Points on a hilly landscape, in no order, each with its height.
From any point a ball rolls to the lowest of the 2 points nearest to it. It stops when none of these is lower. Distance is the straight distance between rows; heights are no part of it.
Bim: [138 105 133 152 148 106 118 118 144 180 135  77 112 116 146 152 151 132
 111 122 113 105 137 138 119 122 125 135]  h=475
Mavu: [101 113 144  90 121 105 169 133 135 130 143 132  68  61 118 159 128 158
 163 155  75 111 139  87  80 174 159 124]  h=431
Zokoz: [ 94 109 137 136 153 123 126  70 138 120 117 137 117 117 176 147 114 102
 124 113 114 189 133  83 137  78 193 108]  h=547
zuzi: [115 129 109 130 163 139 142 115 144 119 179 112 114 170 165  62 152 183
 132 183 153 124 132 148 138 123  82 191]  h=775
Mus: [115 110 159 161 113 149 113 112  98 145 149 103 145 102 122 129 124 105
 181  94  79 118 127 128 126 163  88 118]  h=341
motu: [135 106 143 125 117 133  93  78 146 126 155 102 141 136 120 120 137  98
 158 110 107 161 142  95 127  89 151 110]  h=266
Kivod: [ 93 119 145 103 136  86 174 124 130 147 108 149  76  83 166 200 143 186
 124 137  72 114 119 119 113 155 180 124]  h=402
foro: [145  91 109 138 143  90 120 115 165 152 126  97 135 156 179 152 131 111
  92 144 133 156 115 129 143  76 215 136]  h=529
mobe: [127  83 109 111 172 118 134 137 170 124 131  72  54 105 167 171 146 146
  89 155 136  78 127  81 114 180 154 147]  h=631
pemo: [107 127 149  64 118 110 161  80 150 125 133 144  72  63 117 171 146 162
 173 137  63 147 147  90  84 151 166  95]  h=442
Maru: [150  97 150 190 108 114  82  68 118 148  86 121 190 115 161 151 117 122
 134  70 141 126 112 138 153 120 119 111]  h=578
pebim: [104 171 158 132 104 111 125  77 100 128 122 173 173 120 132 108 134 108
 178  85  79 181 121 180 130  74 127 102]  h=340
gebu: [125 119 139 124 132 166  94 149 106 108 127 128 112 112  98 166 125 130
 115  93 130  79 130 108 141 181  58 119]  h=606
mubo: [109 117 142 181 118 142  96 177  59 128 156 130 144 130 139 142 121  99
 134 123 109 120 102 166 147 125  51 140]  h=461
Gakul: [119  94 124 210 112 137 121 145 134 188 119 126 122  55 130 153  83  69
 138  94 120 129 164 134 101 145 118 107]  h=554
gil: [177 122 123 108  76 115  78 174 119 143 134 128 135 153  68 145 117  71
 134 115 104 141 118 146 132 111 141  87]  h=213
seto: [159  93 136 134 128  85  95 113 163 181 145  92 113 152 129 156 145 107
 102 115 106 145 126 134 125  78 187 108]  h=516
tafed: [111 112 110 153 156 148 123 113 127 115 164  97 126 164 188 104 144 148
 125 177 160 114 100 145 155 125  81 194]  h=787
barab: [104 105 153 141 151  91 180 117 126 157 113 124  93  65 173 170 143 196
 135 129  77  95 123 126 109 189 149 140]  h=386
defeb: [111 196 122 104 130 122 173 182  84 111 139 172 133 167 114  89 137 148
 130 175 125 132 108 195 140 111  96 160]  h=462
lidap: [152 133 140 150 126  69 128 136 132 189  83 136 150 137 135 153 146 172
  91  79 124 112 146 186 131 120 150 124]  h=430
Kaleb: [121 107 142 141 141 116 142 120 140 172 116 110  93  71 135 169 138 182
 121  98  96  80 147 127 100 201 118 115]  h=365
pogab: [148 101 152 186 131 135 104  49 126 113 101 100 184 127 166 137 133 171
 124  92 155  97 106 137 160 146 106 138]  h=596
Zila: [164 168 131  71  81  89 117 120 136 164 145 131  99 150  74 161 165 122
 134 111  81 153 123 177 103  92 153  91]  h=508
Kepo: [117 160 120 132 151 163 128 177 111  85 109 186 146 145  88  96  97 117
  94 108 192 123 148  94 134 137  76 126]  h=657
ludaz: [ 93  82 125 173 156 148 122 156 114 107 141 110 102  96 184 156 122  92
  98 187 155 130 111  77 129 123 113 152]  h=267
bulaf: [117 130 127 179 102 109 110 136  97 169 105 165 133 111 121 178 101 109
 140  58  94 130 138 186 145 134 104 108]  h=528
moza: [148 158 118 108  82 118 118 169  95 102 155 152 154 166 118 127 137  90
 145 158  99 151  94 177 153  91 135 124]  h=275
Luvo: [123 149 124  60 107 129 133 119 124 120 160 116  86 131  99 180 137  92
 165 138  62 141 108 126 118 126 151  94]  h=553
Vez: [177 137 147  93 101 100 114  92 153 149 147  89 129 151 101 129 179 166
 153 106  86 110 143 151 121 133 133 131]  h=477
rebos: [137  88 134 107 120 132  71  70 154 126 172  81 100 142 118 153 149 107
 133 120  95 145 145 100 131  94 131 120]  h=252
pupi: [104 125 141 161 115 150  86  98  93 117 133 171 170 128 128 123  97  75
 130  97 130 196 130 113 151  63 124 104]  h=369
kig: [ 89 150 127 111 135 151 139  93 103  74 168 129 121 159 181 127 145 145
 187 176  92 121  74 151 171 141  86 169]  h=409
kotol: [132 116 118 175 159 144 159 211 106 147 126  94 155 127 137  88  99  91
 103 166 173 107 108 121 128 143 148 146]  h=344
bigaz: [119  83 126 104 156 123 146 134 159 139 119  95  64  77 134 178 121 141
 116 130 113  96 143  69 100 190 173 107]  h=619
kifom: [128 139  98  61 150 161 115  84 177  51 110 133 106 146 130 149 136 165
 112 111 176  89 136 113 150 151 119 134]  h=261
vovim: [179 130 111 121 144 102 101 185 155 156 117 102 130 143  58 129 146 130
  91 104 162  50 132 115 120 193 109 137]  h=210
ved: [116 151 125 167 171 154 163 175 105 111 111 172 155 146 129  66 100 141
  91 139 200 130 139 118 129 127  85 149]  h=681
firi: [111 161 151 150 118  92 108  96  92 122 138 165 168 148 153  94 151 121
 135 115  99 194 123 200 151  51 131 135]  h=362
vizi: [115 114 146 151 146 141 174 149 126 166 123  93 131  78 122 101 111 137
 167 127 108 114 143 112  90 180 139 123]  h=286
tuze: [115 152 161 167 159 131 181 104 112 154 135 139 148 121 142  63 130 180
 158 122 127 157 150 161 120 124 111 140]  h=371
rufel: [142 139 137 123 133  99 133 122 124 167  88 141 125 131 126 184 141 182
  94  71 122  85 134 163 141 149 130 117]  h=410
Nenat: [139 153  95 116 141 113 143 218 127 144 114 122 132 155  84  91 109 102
  96 155 159 113 125 127 119 133 172 141]  h=289
Badob: [107 171 125  70  88 116 154 124 119 147 149 143  90 100  92 159 137  93
 177 129  55 166 114 145  92 130 159  73]  h=542
mal: [146 133 123 135 150  88 126 146 159 199 137 101 106 122 103 113 153 137
  81 113 131 142 182 133  87 101 163 128]  h=251
pepad: [160 139 115 105 135  97 117 171 162 185 125 130 100 139  72 120 124 116
  75 108 147 147 168 123  91 105 175 103]  h=232
marim: [159 173 133  76 127  80 151 119 141 160  95 132 107 147 112 174 171 195
 116  92  99  79 130 178 131 148 141 133]  h=432
Sivo: [105 118 119 140 177 155 149 140 152  87 138 144 104 123 139  77 119 156
  95 166 192 118 150  74 111 153  90 159]  h=346
renav: [129 146 129  86 144 112 174 118 155 141 100  98 103 121 111 133 133 162
 129 121 117 108 146 100 109 157 189 117]  h=467
Vike: [ 81 119 129 127 135 154 155 170  94 108 137 173 126  95 127 110  84  95
 137 163 134 178 144  81 112 116 148 117]  h=607
Dom: [148 102 150 149 112 135 110 109 123 129 128  92 166 132 136 141 130 116
 158 106 113  99 104 117 141 145 128 126]  h=370
Sesig: [101 130  95 121 142 154 121 143 113  65  99 151 121 170 190 194 123 147
  82 138 174  85  79 135 195 144 112 172]  h=518
nol: [165 114 123  76 116 112  97 116 170 131 119 104 106 154 103 162 134 126
 120 109 128 112 136 110 137 122 173 114]  h=723
zisa: [129 124 101 101 117 151 113 112 126  59  89 142 142 160 174 194 125 148
 115 115 169  83  79 132 192 154 132 139]  h=498
dad: [104 156 122  90  95 107 147 139 125 156 144 178  80  97  86 153 131 124
 134 129  67 187 156 148  84 110 156  87]  h=531
rila: [ 77 102 148 222 146 138 142 111  98 156 108 130 141  53 200 156 100  98
 140 131 130 138 103 124 129 145 109 129]  h=167
Kel: [164 135  81  68 101 120 114 177 171 108 127  79 136 153  64  79 128 103
 160 172 147  94 113 101 109 164 173 128]  h=272
sazif: [ 89 190 136 127 110 138 191 134  69 114  95 195 166 106 129 135  97 103
 168 115 101 172 104 171 127 112 135  92]  h=650
padib: [ 88 116 110 147 146 181 121 154 111  54 125 139 102 142 180 178 117 141
  90 143 172  87  81  99 176 178  81 164]  h=543
gonif: [ 99 122 135 204 122 129 118 117  86 154  89 156 150  92 156 171  97 118
 117  65 117 126 123 168 148 141  97 118]  h=545
Vuf: [ 84  72 127 175 134 123 117 125  99 125 125 166  83  50 178 214 116 146
  83 144 145 117 110  96 116 139  99 143]  h=319
medeg: [117 100 116 165 160 160 135 196 119 116 144  92 121 128 157 122 111  83
  93 169 180 106 108  97 135 145 105 158]  h=303
Femum: [105 118 135 182 159 114 132 117 124 159  97 153 117  95 163 139 131 163
  65 129 158 141 155 121 116 104 104 147]  h=726
mida: [124  99 133 184 144 122 148 148 138 209 124  83 143  70 152 142  98  73
 144 117 112 133 127 122 105 145 187 104]  h=515
ruku: [137 141 140  93 120  85 129 115 129 182 132 104  91 137 124 189 173 173
 137  94  57  91 127 174 128 153 135 125]  h=447
gigu: [160 165 153 112 131 152 155 112 143 123  95 135 161 114  56  76 125 164
 160  81 156  89 147 118 106 177 104 108]  h=389
Bod: [100  99 152 179 158 137 168 138 120 152 136 112 120  66 164 111 111 127
 147 160 123 137 138 103  89 147 129 136]  h=258
luko: [128 143 138  78 122 111 151  87 152 156 120 112  96 108 111 165 143 149
 152 104  82 124 145 115 112 144 176 100]  h=455
naler: [ 96 112 124 131 145 126 142 151  98 115  96 147  88 128 183 224 118 132
  93 135 116 101  87 112 165 149 143 135]  h=364
sokis: [140 120 103 124 112 139  96 150 131  95 190 132 175 186 140  44 126 107
 141 191 157 162 129 158 150  78 115 171]  h=276
kez: [182 138 120  97 126 110  85 155 165 146 130 114 120 147  42 125 139 118
 102  89 147  84 159 110 109 159 114 122]  h=248
giga: [124 156 123  76 125 124 135 123 127 123  88 183 102 139 104 192 120 139
  90  90 141 129 134 130 138 116 119  96]  h=700
Rires: [125 113 148 149 145 157 135  91 155 149  99 134 131  56 110 127 113 167
 119  68 144 112 184  91  92 179 119  93]  h=321
tesu: [ 88 106 123 170 137 128  88 118  91 114 168 114 121 137 184 142 129  74
  98 173 110 170  98 121 146  74  99 152]  h=506
Kagu: [ 91  83 134 169 137 143  98 137  90 104 148 140  89  94 164 181 126 115
  83 158 143 130 115  81 134 124  70 147]  h=292
ludo: [111 130 140 128 140 102 102  71 127 131 126 152  90 123 133 153 168 196
  66 127 121 138 171 127 118 101  82 140]  h=740
Fugez: [136 136 110 103 108 149 113 110 126  67 111 151 159 172 157 149 128 138
 132 133 155 101 101 147 173 120 110 151]  h=476
Lidi: [ 71 118 110 147 146 137  95  77 108  82 142 157 117 144 194 131 118  95
  89 162 141 203 132  99 156  51 135 149]  h=530
mun: [136 140 140 168 114  89 124 142 115 179 113 156 170 121 108 106 125 127
 120  71 126 166 168 194 122  91 139 113]  h=468
Dup: [160 122 137 131 104 105 123 116 134 138 123 111 171 150 144 122 134 116
 156 129 108 126 114 144 145 124 176 124]  h=392
mufe: [120  89 128 172  94 128 117 135 140 171 129 163  82  52 109 164  83 104
 128  92  93 125 172 116  86 162 111 108]  h=569
nize: [198 162 127  57  64  93 108  94 158 141 135 122 122 168  98 159 180 141
 156 115  81 110 122 175 116 119 130 105]  h=492
lalop: [104 150 116 120 132 187 129 162 103  56 115 187 155 155 110  98  90  95
 111 129 193 139 133  94 148 104  95 129]  h=677
Lol: [116 159 134 138 131 100 117 114 107 135 145 153 133 163 142 118 160 143
 111 132 100 166 140 185 139  69 119 145]  h=380
Rusez: [126 157 125 125 108 118 152 160 122 169 117 133 142 104  75 104 115 117
 156 109 109 155 154 147 102 133 174 102]  h=347
kilur: [121 131 130 193 174 130 164 170 119 146 114 161 137 121 144  77 121 149
  74 147 190 130 155 135 115 112  87 160]  h=699
Monod: [152 127 106 127 164 145 148 136 173 129 163  85 135 153 105  14 122 150
 151 163 195 113 141 101 112 157 123 168]  h=391
ziro: [152 125 154 170 124  98 153 110 120 148 118 108 177 155 193 112 150 162
 163 140 104  98  86 190 162 143 139 162]  h=640
zaso: [134 136 122 116 106 121 113 178  98 135 143 141 134 150 106 152 121  82
 122 125 100 137 107 154 156 109 142 113]  h=243
zel: [159 128 157 164 128 113 153  74 132 135 126 105 181 151 174  86 151 196
 178 125 123 100  95 176 158 147 106 164]  h=627
Ruren: [132 109 130 173 114 153  87 169  90 149 146 122 149 118 102 124 115  93
 125  94 137 110 144 136 124 133  57 123]  h=427
sulo: [138 108 128 194 120 116 135 156 129 208 127 100 156  74 117 115  97  70
 145  94 118 138 158 160 102 135 149 108]  h=535
Bas: [148 150 106  76  94 130 141 173 152 136 109  76 128 117  34  94 132 109
 181 145 120  82 115 102  94 171 176  99]  h=305
buken: [139 140 122  60  95 116 107 149 131 153 159 120  52 140  64 196 143 105
 139 123  64 127 126 137 104 131 120  88]  h=565
Sugab: [134 162 124  71 110 109 127 145 145 161 152 141  81 139  78 147 143 111
 112 131  90 177 144 143 100  93 179  93]  h=520
Lefes: [146 132 119 140 131 134 144 205 105 137 130 115 154 154 120  96 110 108
 117 155 151  99 103 143 140 145 152 152]  h=327
dun: [128 155 119  48 126 117 136 120 154 128 102 168  54 132  96 199 124 145
  91 108 118 129 141 112 113 126 132  88]  h=708
sab: [127 175 114  74 110 136 160 133 109 119  89 179 124 134 106 180 114 119
 126  98 122 137 116 152 119 107 133  75]  h=688
dil: [103 194 128 105 121 116 142 111  91  90 130 184 126 164 148 142 156 150
 126 134 101 154 113 189 148  76  91 130]  h=403
Vevi: [128 149 135 140 138 167 112 170 103 112 113 161 146 122  82 122 109 131
 111  79 165  85 133 120 134 174  49 120]  h=630
basi: [150 127 136 171 118  76 106 137 123 208 119 125 133 125 105 127 146 136
  98  70 118 132 175 196 116 104 104 118]  h=449
nepi: [107 149 150 151 151 122 156  75 111 119 139 145 105 137 163 109 164 229
 124 151 114 118 133 161 133 136  61 173]  h=755
ruk: [160  98 123 159 133  93 113 130 148 169 138  66 133 147 169 149 152 122
 106 148 125  93 109 154 136 115 146 158]  h=490
bivo: [ 81  82 160 217 162 144 147 114 107 137 117 127 128  43 202 145 118 131
 128 171 165 136 104 103 120 131  96 154]  h=203
Gono: [ 91  85 138 146 109 137 137 122 138 149 145 158  98  41 113 143  79 103
 150 117 100 160 164  82  82 142 152 104]  h=582
fozez: [ 99 115 117 178 151 158 118 117  99  97 150 127 122 158 185 107 138 151
  91 176 175 130 108 140 158 115  47 190]  h=799
vegub: [121  87 104 145 134 170 127 192 117  92 141  99 159 133 144 108  81  44
 123 152 182 131 114  74 144 116 163 138]  h=850
tuvo: [117 131 143 144 155 116 121  73 144 148 102 151 117 114 134 126 145 183
  67 102 144 160 187 115 115  85 115 132]  h=734
nopo: [130  89 123 163 133 165 103 165 114 110 131 117 159 127 127 118  94  54
 106 126 172 151 132  81 137  96 141 114]  h=837
Kol: [118 130 176 151 113 139 123  72 101 107 132 118 185 123 169 107 121 105
 216 113  81 130  79 136 156 134 125 127]  h=366
ker: [146  84 136 166 147 101 139 124 162 219 127  50 140  80 156 148 135  84
 138 136 119 119 132 126 106 120 203 119]  h=500
Pudu: [139 199 112 109 117 109 195 182 124 127 114 144 157 165  94  38 137 158
 144 176 149 131 100 190 122 121 174 151]  h=437
rif: [165 106  95 101 112 130  87 147 183 116 164 103 175 185 147  36 135 128
 139 186 177 157 144 136 127 106 129 155]  h=238
vifon: [167 165  83  53  70 111 150 145 174 119  90  93 125 138  65 107 143 115
 166 149 119 110  97 114  92 141 207  86]  h=334
nel: [118  96 119 106 127 140  63  17 142  85 143  89  97 140 162 185 148 140
 131 115 103 134 111 104 169 129 128 131]  h=224
tugob: [ 93 104 135 125 140 140 147 144 126 123 134 157 111  78 119 122  98 115
 128 140 122 163 163  69  93 128 162 107]  h=593
pumi: [ 92 117 118 151 135 129  80  84 100 104 154 139 114 152 163 139 134 112
  87 146 119 170 129 121 150  69  98 151]  h=519
dib: [165 123 141 144  70 125  61 112 127 108 151 138 184 167 127  91 141  81
 148 131  98 175 125 159 155  70 103 119]  h=329
Veze: [119 187 123  94  90 135 177 118  81  97 103 185 151 131 137 174 116 111
 150 100 109 138  86 165 128 107 118  81]  h=672
bavi: [109 100 117 144 160 119 127 104 142 135 118 118 116 125 181 161 124 115
  91 131 137 153 121 101 146  96 178 133]  h=541
Gibu: [123 119 127 131 174 144 170 130 155 113 160 112 102 124 123  38 125 155
 132 182 163 131 161  82  94 146 119 156]  h=367
Zet: [ 99  93  98 118 169 173 156 145 134  62  91 115 109 120 180 171 105 116
 119 130 170 114 109  66 158 163 176 140]  h=581
gor: [125 135 154 157 124 123 128 105 103 130 182 102 163 155 151  74 147 113
 194 150  78 149  94 165 136 113 106 158]  h=358
siso: [161 125 146 147  99 147 124 138 102 111 161 110 179 162 144  71 126 118
 201 160 116 118  88 152 156 144 106 153]  h=387
tili: [142 148 138 114 111 101 142 129 135 153 136 127 155 138 102 101 135 122
 139 121 108 166 141 150 116  91 193 114]  h=368
Liki: [106 110 125 184 145 168  95 124 107  99 143 127 126 131 143 115 129 125
  78 146 182 139 136 102 143 102  39 158]  h=812
Fezu: [168 138 122  87  99 117  79 147 139 139 151 127 118 155  56 122 139  94
 113 109 116 150 154 132 119  91 121 106]  h=187
nuzop: [115 142 100  86 162 150 103 113 162  69 139 147  97 161 127 123 148 175
  87 137 171  95 149 109 137 154  77 160]  h=291
mabo: [188  80 125 141 116  77  91 131 170 183 129  57 122 156 157 168 146 106
  99 138 118 102 109 136 133 116 176 124]  h=504
zat: [ 80 152 133 129 121 160 168 162  77 102 114 189 149  99 116 120  81  92
 154 140 121 172 127 118 123 122 132  99]  h=625
kevu: [116 193 126 126 129 117 202 194  93 150 130 142 134 150 100  55 140 165
 155 180 120 133  97 190 124 140 144 152]  h=464
Toda: [125  86 125  97 141 147 136 136 143 122 117  94  89 104 125 185 107 105
 144 112 110  95 119  72 131 183 175 100]  h=609
gizos: [101 110 133 178 141 137 107 163  81 135 172 119 124 135 163 122 135  96
 104 170 116 145 117 145 136  96  80 157]  h=489
nubu: [131 123 120  79 116 116  99 171 128 159 157 124  46 117  60 181 124 110
 116 127  81 113 142 105 105 158 105  98]  h=574
pigab: [179 174 137  97  77 139 154 117 133 109  80 145 182 130  65  97 127 133
 172  98 145 104 128 136 109 147 118  94]  h=355
vuz: [167 115 137 122 124  90 112 122 147 188 145  76 112 135 118 151 167 153
 121 102  90  90 142 152 116 141 133 130]  h=463
gire: [159 126 131 140  75 103  73 142 112 114 160 128 173 173 147 117 136  75
 146 158  79 161  91 166 167  89 133 119]  h=306
Gabi: [114 117 115  80 127 163  93  24 146  52 133 121 111 142 155 170 140 148
 141 117 130 130 117 112 169 122 114 130]  h=207
zumub: [119 114 146 200 179 135 145 155 126 162 106 131 129  84 165 104 123 129
  85 171 187 140 150 123 106  98  98 152]  h=713
pobe: [129 107 120 158 126 166  80 138 116 107 146 127 145 145 118 107 101  84
  91 121 178 145 148  89 136  80  84 129]  h=825
ris: [105 100 125 118 155 166 150 127 129  91  84 119 117 107 152 177  96 117
 132 101 147 105 112  69 148 174 174 100]  h=595
pofub: [134 133 118  80 139 125 165 111 182 124 101  87 128 117 108  96 128 151
 147 127 144 118 152  84 106 152 216 131]  h=480
bev: [168 159  98  64  78 111 143 132 173 113 111 122 147 154  84  88 141 109
 145 156 136 151 132 131 105  96 204 101]  h=359
bire: [119 123 114 120 179 121 173 178 148 124 124  94  84 126 137 128 133 162
 107 173 147  59 108  94 113 217 130 168]  h=659
beb: [101 149 154 125 118 154 134  71  92  81 150 130 145 139 167 128 133 123
 210 134  83 123  71 146 164 140  83 145]  h=390
nabo: [111  90 137 167 145 167 142 105 146 145  93 151 136  57 123 139  89 131
 104  78 159 138 178  76 105 150 126  90]  h=304
Duta: [117 129 123  89 130 141 115 155 120 109 140 132  79 121  96 167 140 130
 111 126 105  89 135  98 121 170  89 119]  h=589
pade: [177 154 114 112 123 112 100 186 140 133 100 152 151 152  55 107 119 113
  88  98 172 106 149 117 120 134 112 115]  h=284
Vetu: [173 140 148 144 122 142 151 146 133 145 113 110 176 125  61  27 120 152
 177 114 169 108 138 122 112 163 111 125]  h=418
Dozu: [128 154 137 134 142 117 177 164 126 169 120 113 130 114  93  77 133 159
 144 125 120 116 150 146  97 158 143 128]  h=316
zesod: [144 124 142 143  96 141  68 104 105 100 137 156 170 163 121 118 121  85
 130 114 130 173 129 129 154  59 105 122]  h=349
buka: [180 147 115  77 110  97  96 141 166 147 124 149 111 176  62 127 145 122
  83 115 148 142 158 132 114  84 151 104]  h=209
pevuk: [140 144 109  98  98 152 135 130 124  69 126 149 181 183 160 100 120 145
 170 164 173 107  87 161 169 139  92 158]  h=448
Turu: [ 85 112 124 134 149 180 148 161  98  51 104 139 111 121 188 180 105 122
 117 144 154  97  82  78 173 175 128 145]  h=562
nibon: [109 134  70  68 135 166 132 153 146  43 136 155 136 165 124  84  90  80
 125 174 196 166 132  95 140  90 162 141]  h=717
Bibo: [136 137 119  75 130 122 170  82 179 117 105  99 134 129 114 104 138 140
 156 126 130 160 158  92 109 106 233 115]  h=491
mag: [169 161 114  86 100 137 117 148 138 104 100 157 160 140  52 108 110 111
 119  94 159 117 139 109 110 130 122  94]  h=318
tuv: [138 149  95 101 138 100 134 204 154 166 120 115  96 135  55 106 123 103
  84 144 138 136 144 108  93 129 197 109]  h=254
Nakap: [178 168 110  94  89 103 140 148 168 114  97 136 174 174 103  53 136 140
 134 161 153 147 136 155 121 108 182 127]  h=382
Zule: [136 118 162 128 148 156 150  99 154 142 108 105 122  68 110 129 128 182
 146  86 113  81 152 105 103 216 118 107]  h=342
segof: [109 144 155 149 117 129 122 100  95 138 135 144 154 117 127 120 129 127
 170  94  82 147 130 158 133 118  99 114]  h=317
Pufet: [126 121 144 182 111  99  98  77  87 144  70 152 180 126 159 174 120 144
 117  58 126 123 107 167 170 121 110 117]  h=564
Gafo: [152 129  88  67 126 129 120 163 174 108 165  73 124 163  90  57 141 125
 161 179 153 104 125 116 114 158 158 164]  h=242
Fenag: [129 194 107  83 110 130 161 127 107  84 129 176 145 186 136 118 143 163
 129 146 136 123 105 193 147  99  83 152]  h=429
Runof: [123 162 120 125  93 121 130 162  93 151 101 188 129 115  90 169 102 109
 136  71 100 137 137 187 132 130  96  99]  h=509
Kori: [132 115 165 180 143 143 132  53 109 123 125  99 163 136 166 117 150 191
 150 110 135  95  92 147 172 155  78 155]  h=611
gal: [180 140 115 132 131 147 131 149 154 122 154 112 159 161  69  16 126 142
 154 146 183 105 134 115 125 154  94 159]  h=415
giz: [ 90  86 128 164 140 118 129 140 115 154 101 139  83  74 183 227 110 134
  88 125 120 104  98 113 136 172 134 122]  h=343
tel: [152 202  96  90 114 110 168 171 162 121 100 148 162 171  68  36 135 142
 122 163 170 139 132 163  98 110 178 139]  h=408
Fuf: [141  98 142 164 151  84 127 117 158 221 136  59 104  91 155 176 152 117
 114 127  98 115 130 140 109 120 159 126]  h=487
Fid: [130 115 105 108 170 115 150 181 160 127 110  77  74 122 148 170 134 139
  81 148 143  52 106  95 125 198 157 152]  h=644
posi: [132  90 133 152 147 132 105 104 155 163 124 114 110  84 113 140 115 122
  95  93 149 144 182  83  93 118 126 105]  h=283
lov: [145 105 127 169 108 146  76 147 112 166 127 135 147 103  89 130 103  86
 114  65 142 138 166 132 122 113  87 100]  h=404
rofa: [152 113  79  65 120 118 111 160 174 113 166  92 158 181 140  33 140 147
 169 196 172 138 116 138 126 134 155 166]  h=206
ter: [107 118 121 121 160 129 124 140 144  95 146 144  83 121 141 127 146 168
  74 160 147 102 139  91 117 156  86 166]  h=320
Nim: [127 141 131 150 124 128 117 152  98 117 190 132 154 184 136  68 149 113
 136 179 119 157 113 191 146  81  95 170]  h=312
buko: [155 139 159 112  86 142  90  44 133  83 150 121 172 141 126 104 146 113
 207 122  85 140 113 135 146 113 101 119]  h=311
Koz: [115 131 111  83 149 181 132  46 155  38 118 119 114 124 163 155 137 185
 150 118 156 100 119 109 166 156 122 136]  h=233
tero: [123 149 140 136 160 138 194 132 122 136 107 133 148 131 133  77 117 163
 132 130 148 128 140 127 120 140 155 140]  h=345
tanak: [127  87 136  93 127 142  87  39 158 103 158  81  87 123 134 169 151 111
 161 109  84 138 126  79 140 132 142 107]  h=239
Revab: [116 138 147 135 156 125 161 109 118 127 168 125 104 150 149  76 159 188
 142 170 102 124 134 149 129 134  74 170]  h=764
Kati: [126  98 133 164 119 146  80 101 109 150 128 141 149 114 110 141  93  77
 123  74 135 167 153 108 132  90 111  89]  h=385
Vug: [138 139 150 113 107 154 119  92 123 105 163 112 161 133  96  92 128 103
 189 123 101 147 138 111 121 114 120 116]  h=287
Gatiz: [108 146 139 138 145 113 113  88 109 109 127 168  91 137 144 128 165 215
  71 141 127 128 154 151 129 113  43 170]  h=746
mem: [117 142 155 169 138 115 139 136 100 145 190 116 150 148 144  60 156 127
 150 165  92 166 118 182 134  96 105 160]  h=337
Gim: [117 158  79  64 126 179 130 149 126  41 135 164 127 164  99  99  99  80
 128 153 184 140 126  98 132 107 110 125]  h=701
Noput: [145 124 131  67 127 126 103 106 161 143 129 128  73 140  86 175 127 119
 111  98 119 144 153  99 114 112 147  83]  h=716
denir: [ 73  96 118 137 156 141 109  64 127  74 114 145 105 130 191 153 104  92
 109 137 129 198 123  72 160  70 163 119]  h=539
mur: [ 95 106 143  94 147  96 179 131 131 119 134 148  69  76 151 163 129 168
 126 165  88 128 130  87  88 146 183 133]  h=416
sima: [ 92  67 164 188 165 130 150 119 128 139 145 107 107  39 189 143 132 122
 137 186 139 124 111  88 100 140 120 148]  h=231
zal: [141 163 135 134  84 100 120 143 108 151 107 186 157 130  89 126 121 115
 138  67 118 166 153 201 129  91 127  90]  h=486
rorif: [126 107 136 149 145 121 125 115 147 165 134 118 120 108 129 110 128 122
  95 123 129 174 179  99  88  92 149 111]  h=269
Goko: [116 141 120 128 145 122 138 132 104 123  87 151 116 147 156 200 130 168
  83 100 124  91 110 146 165 145 118 143]  h=388
Teneb: [179 134 135 138  88 157 120 145 117  83 128 143 189 180 137  68 122 138
 182 159 157 108  88 152 169 150  70 139]  h=417
nug: [147 138 146 113  86 153 132  65 135  64 127 126 195 146 163  92 120 101
 233 131 106 132  78 124 153 134 128 115]  h=338

Call two points neighbours if one is among the 2 nearest of the other. Go from one point of each pair to the other, from neighbour to neighbour, staying as low as possible. Name the highest point that can't be avoided.
vuz / rila => ziro
ludaz / Fezu => kotol
vovim / Gabi => Vetu
rofa / segof => kevu
rila / segof => Dup

For each start below, name the point where the ball stops.
Kaleb => pepad
ziro => rila
fozez => Kepo
Zokoz => Fezu
Fid => rofa
Kati => Fezu
gebu => vuz
tuze => rila
gal => Gabi
Pudu => rofa
